Points, in no order, along strands that fork, close into loops and pass close to each other.
Points whose rows are less than 86.5 apart are linked; no others are. Some points are linked to none.
J961: -22	-1	28	9	-20	18	-7	-16	-9	-35	-28	24	4	22	0	6	8	4	-7	7	-10	-44
J942: -3	22	-6	3	-8	6	24	22	24	3	-35	0	-7	-25	3	10	-23	-7	-31	28	-13	-18
J818: -8	13	15	31	-5	4	24	-16	25	1	-38	20	-39	30	12	29	4	-15	-50	1	-4	4
J780: 21	7	18	14	-16	2	-21	-2	-25	-23	-15	29	-6	24	-12	8	13	0	7	-14	-20	-22
J731: -7	-10	-24	1	19	6	-28	20	-1	27	17	-12	9	-36	26	-17	-26	-13	-4	-4	27	26
J985: -39	-24	-3	2	-6	5	-24	19	9	-48	44	9	20	-27	-59	-15	10	22	26	10	14	18
J846: -40	7	-7	-1	19	6	-4	32	4	-53	47	40	2	25	-28	4	9	-3	-1	27	39	20
J727: 47	-22	25	37	-9	10	-6	1	-1	16	-59	-12	15	5	20	4	10	-19	-30	-9	-6	-52
J692: -4	7	2	10	9	6	9	13	-38	-25	32	24	14	0	-13	5	2	19	34	15	17	-11
J91: 20	-16	-39	-26	28	25	-21	-10	-31	24	-3	5	26	1	38	11	5	-10	-14	-25	9	-23
J54: 8	15	-8	-60	-3	-14	-7	-36	3	15	-5	-23	0	1	3	25	23	-13	-17	-34	-8	-17
J15: -7	26	5	-16	-18	8	16	-3	3	13	-19	-25	25	14	36	-13	4	-15	-8	-8	-7	-5
J716: 15	32	16	5	-10	-1	-32	10	-15	-23	-27	25	9	41	7	4	10	-24	-3	-17	-15	11
J455: 15	23	49	22	-33	-14	22	-18	-12	33	-57	-11	-15	-2	-15	23	-11	-4	-8	28	-1	-3
J926: 33	-31	-26	-8	-16	15	-14	-4	22	28	-25	-38	16	-13	16	-1	-4	-9	-26	-33	-9	11
J209: 21	12	-1	35	-19	-18	-12	-3	-11	16	-12	13	-31	-34	0	-2	1	-7	8	18	-38	-15
J554: 0	18	-29	-2	4	-17	35	27	20	-12	36	-39	23	-11	-3	-1	0	4	24	28	21	24
J500: 46	-11	31	6	19	-4	1	-7	24	67	-47	-14	-24	7	46	-18	13	-46	-29	-12	-24	-10
J399: -29	-6	-13	-37	0	3	4	37	27	-43	44	3	24	3	-47	-27	12	20	15	-1	3	21
J396: -5	7	-16	54	11	-38	-4	20	9	-23	44	14	-21	-19	-4	-12	10	8	3	-6	14	3
J713: -14	4	1	-5	-4	0	42	11	6	-3	32	2	-4	-25	-21	-28	2	36	31	9	-28	-5
J141: -2	9	7	32	5	-8	31	19	-17	-34	12	24	-1	-1	-48	18	-8	30	33	47	12	0
J162: 23	-1	-14	-56	0	8	1	-4	3	2	-7	8	-16	-1	-24	29	-1	-3	-12	-11	-28	-5
J260: -70	28	19	35	-4	-5	38	11	19	-27	22	16	0	-3	-30	-9	2	23	2	26	24	39
J869: -20	17	14	36	-2	-30	21	7	7	-38	-2	8	7	22	-31	-15	-4	16	48	47	-15	4
J631: -8	-4	-38	55	-2	-9	25	50	-2	-15	61	12	10	-18	-21	-9	-2	8	3	37	32	50
J398: -21	20	17	-5	18	-24	15	10	7	-14	36	6	-31	-34	-41	12	-4	20	11	9	31	13
J902: 0	-10	-30	-54	23	4	-1	-15	-32	34	39	7	43	-17	-15	-15	11	55	6	-54	18	-12
J932: -49	21	19	-12	-9	9	-4	-14	7	-15	-20	-9	15	-4	24	-12	-3	-7	-7	11	2	-24
J797: 24	13	46	-1	-1	-30	13	-17	3	20	-44	-30	-17	14	1	17	-2	-20	-2	15	5	-25
J556: 13	-8	1	-57	-3	2	-12	6	6	-10	7	9	6	18	-34	1	-3	17	-4	-46	-13	15
J807: -7	17	22	35	8	-9	37	-7	-3	11	-23	11	-24	15	16	-6	-13	4	12	43	-10	-24
J394: 3	-5	2	31	-8	1	-16	10	-14	-31	-4	-11	23	-18	-5	19	-2	12	-11	-20	43	-20
J102: -18	-31	-42	1	1	24	4	-4	3	-4	44	-14	3	-38	-3	22	-1	19	-10	-1	30	7
J196: -41	14	10	19	-10	8	27	-14	33	-7	-6	7	-31	17	14	8	-5	4	-35	-1	8	23
J380: 41	7	-15	19	17	-17	-2	33	-9	2	22	-1	19	7	19	-22	3	12	0	-47	8	-1
J787: 14	6	8	55	-35	-27	-15	-12	-3	-8	-20	-22	9	16	-3	-10	4	-4	22	5	-14	18
J359: -24	-3	21	-25	-32	13	18	-31	-1	6	-17	-3	-31	-12	-30	24	-14	5	-3	25	-20	22
J268: 39	-10	-43	9	21	-2	-12	39	-31	12	42	12	28	-24	10	-12	-3	14	-8	-39	21	10
J723: 3	27	2	-6	-3	-28	-2	-19	-11	-29	18	-18	-5	16	-5	29	25	-10	24	-5	14	0
J677: -17	25	-14	26	-14	6	39	42	5	-11	26	14	19	-14	9	-35	-4	23	4	16	-14	2
J83: -43	0	1	-48	16	4	-15	-6	5	-22	11	0	7	-15	-2	-5	-6	-2	7	10	7	-31
J579: -39	-4	0	-1	-17	0	-18	-21	1	-37	-9	-11	9	3	-29	14	-9	-9	29	52	-1	25
J484: -11	-4	13	-3	17	-4	10	7	8	4	31	2	-22	2	-6	-7	-13	18	7	-20	26	35
J60: 44	0	13	32	-13	0	31	2	-12	38	-2	0	-25	-3	12	10	-4	9	-12	-26	-3	17
J619: -4	15	19	-34	-25	3	-44	-11	-3	-14	-40	-4	14	17	-6	14	1	-32	-22	-15	-11	8
J824: 21	-16	-49	-24	25	-10	-25	16	-23	30	47	13	33	-30	-5	-23	3	34	3	-52	5	-6
J459: 7	-19	-13	-35	7	-1	-34	-3	32	20	-30	-25	4	-14	20	-12	-12	-24	-18	-18	-13	-1
J142: 19	10	-31	-31	7	8	8	6	10	-3	-8	16	-23	14	1	23	-7	-23	-3	29	-41	8
J596: -29	-24	16	-25	-25	24	-14	-27	-2	-26	-18	-4	-4	4	-37	23	-17	4	6	22	-8	20
J78: 11	-5	24	-29	-7	2	11	-6	8	7	-24	-6	7	16	11	-27	10	5	7	-4	-41	-65
J903: -9	12	-14	-12	-17	5	35	8	16	0	12	-43	26	6	14	-12	-7	9	14	11	0	34
J536: 23	6	15	51	-35	-14	0	-22	-19	15	-45	-13	-9	9	-11	27	-8	-9	11	29	-5	25
J600: 24	-16	30	-38	2	0	-25	-21	-13	44	-25	-1	5	17	16	-32	14	-8	4	-29	-36	-44
J115: 19	-16	-8	-4	17	13	-24	15	-5	-23	-2	13	-2	-6	-14	28	-8	4	-29	-27	29	-12
J465: 27	-20	15	-18	16	4	-29	-4	35	25	-65	-12	-4	10	30	-12	0	-54	-27	-2	-27	-18
J249: 15	9	12	-9	5	-25	21	10	15	3	4	-4	-11	-7	-1	-30	-1	17	20	0	-30	-41
J274: -31	12	6	22	-24	-17	3	-30	0	-37	-19	8	-6	17	-30	14	5	0	33	58	-25	-4
J654: -11	1	2	68	-10	-15	3	7	2	-36	7	-2	4	-18	-4	5	7	21	-2	-2	23	-23
J786: 0	25	-23	33	6	-15	1	17	16	-11	-25	-1	-1	22	18	12	-13	-34	-11	35	4	29
J781: 12	17	-9	11	0	1	-21	-5	2	20	-15	19	-22	-7	36	4	21	-31	-39	-31	-21	-12
J798: -24	18	-18	24	-17	17	18	38	12	-16	-11	6	19	-34	3	-3	-16	11	-31	20	4	-9
J650: 4	4	-25	-1	31	15	-18	15	-7	20	4	-10	20	-8	54	-5	-10	-25	-20	-20	29	7
J27: 13	-17	-6	-37	15	9	-18	-27	-24	39	0	-4	21	15	31	-23	8	2	14	-31	-14	-24
J518: 32	-35	-38	12	-20	29	9	7	5	8	5	-17	19	-10	14	7	-4	21	-22	-34	-5	1
J888: -45	35	26	42	-33	-10	45	-14	13	-14	-12	-4	-1	15	-11	6	2	22	-4	12	10	31
J281: 17	-13	31	-4	24	-14	-4	-16	0	19	-18	-20	-26	-8	8	17	-17	-10	0	4	27	-26
J391: 8	-40	-20	37	7	8	-5	4	4	-5	-3	0	-8	-8	11	-14	-25	9	22	41	-10	-13
J21: 8	2	8	-57	9	-7	0	-4	-19	13	14	-2	21	-14	-31	-5	3	38	13	-47	8	-17
J150: 13	13	-9	-44	22	-13	-5	-30	-10	-1	9	-28	0	19	16	37	21	-19	4	-21	23	-7
J454: 52	-8	27	8	-4	20	8	-14	-16	77	-43	-10	-11	1	38	8	23	-40	-30	-10	-18	-8
J689: 11	-20	13	5	1	9	21	-12	0	39	19	-5	-24	1	16	-19	-10	24	10	-30	-1	18
J944: 24	-2	17	24	-4	2	13	-25	12	-5	-52	12	-23	55	11	32	17	-32	-28	17	-19	-15
J2: 24	-21	11	-19	16	20	6	-8	13	-5	-41	19	-22	49	7	11	-11	-21	-8	17	-29	-1
J109: 45	14	30	12	-22	17	18	-7	-26	62	-19	4	-12	-1	24	6	15	-4	-29	-38	-8	3
J921: 18	-28	10	29	6	-7	-26	5	9	13	-22	16	-34	-17	2	-21	-22	-3	11	13	-25	-17
J81: -13	-3	43	-22	-17	9	3	-35	-5	19	-17	-26	8	39	24	-21	-1	-9	18	-10	-5	15
J290: 36	3	-2	-15	38	-8	8	-6	-19	29	8	1	-33	6	17	16	-14	-15	21	13	8	3
J890: -55	15	-7	21	11	10	26	19	8	-30	54	35	-9	18	2	-14	14	13	0	18	25	34
J111: 15	-1	39	-10	-29	-6	-38	-38	-3	16	-47	-28	6	23	7	15	24	-41	-28	-29	-5	-1
J939: 27	-14	-7	10	9	8	-42	5	-1	9	-22	18	-11	-26	7	16	5	-19	-43	-43	1	-21
J533: -42	-25	-25	-48	18	27	-23	-7	4	-8	22	7	23	-14	7	-15	-2	19	-7	-17	6	-29
J872: -46	-27	-21	-47	9	18	-28	-9	0	0	41	-7	41	-9	-6	-32	1	22	15	-27	19	16
J258: -8	3	-34	-22	16	-15	18	49	21	-24	56	-14	26	-14	-36	-11	5	0	17	31	31	19
J992: 2	27	-25	27	-5	-5	-18	11	-6	9	4	26	-22	-27	28	-4	6	-19	-17	-1	-30	-6
J767: -14	-17	-11	61	-7	-13	7	16	0	-18	50	4	0	-13	-12	-27	0	25	27	12	14	40
J488: -20	-4	20	-48	-11	-7	-14	-36	17	18	-1	-13	-16	22	13	-27	8	-10	6	-25	-33	20
J367: -20	17	-13	-22	6	8	3	-12	-32	-33	44	10	13	8	-14	19	22	2	37	21	11	8
J94: -38	-31	-45	-40	16	13	-13	-11	-1	-10	76	3	26	-2	-17	-23	28	21	33	-3	5	19
J168: 13	-26	-22	6	-1	17	-25	14	-15	0	-1	-10	16	-16	1	1	-25	-3	19	19	7	17
J417: -1	-1	7	-23	46	-1	-19	0	-19	-5	10	24	-24	8	-2	15	-22	-20	26	34	20	2
J978: -10	-7	16	22	12	-7	17	10	6	-13	-4	8	-29	-21	-33	16	-31	20	5	34	25	-6

A fork is a point with three links, a tip a point with one. Leave the first point through the second and follow the links. Name the first fork or tip that comes.
J2 / J944: J846
J781 / J992: J942
J798 / J677: J631
J465 / J500: J141
J846 / J890: J162
J60 / J109: J518

Name the points in between on the shortest way along the links from the first point to the second, in order.
J619 / J985: J716 > J780 > J961 > J932 > J15 > J903 > J554 > J258 > J399
J115 / J942: J939 > J781 > J992 > J209 > J921 > J391 > J168 > J731 > J650 > J91 > J27 > J600 > J78 > J249 > J713 > J677 > J798
J902 / J260: J21 > J556 > J162 > J142 > J2 > J944 > J818 > J196 > J888
J162 / J500: J54 > J150 > J723 > J367 > J692 > J141 > J978 > J398 > J484 > J689 > J60 > J109 > J454
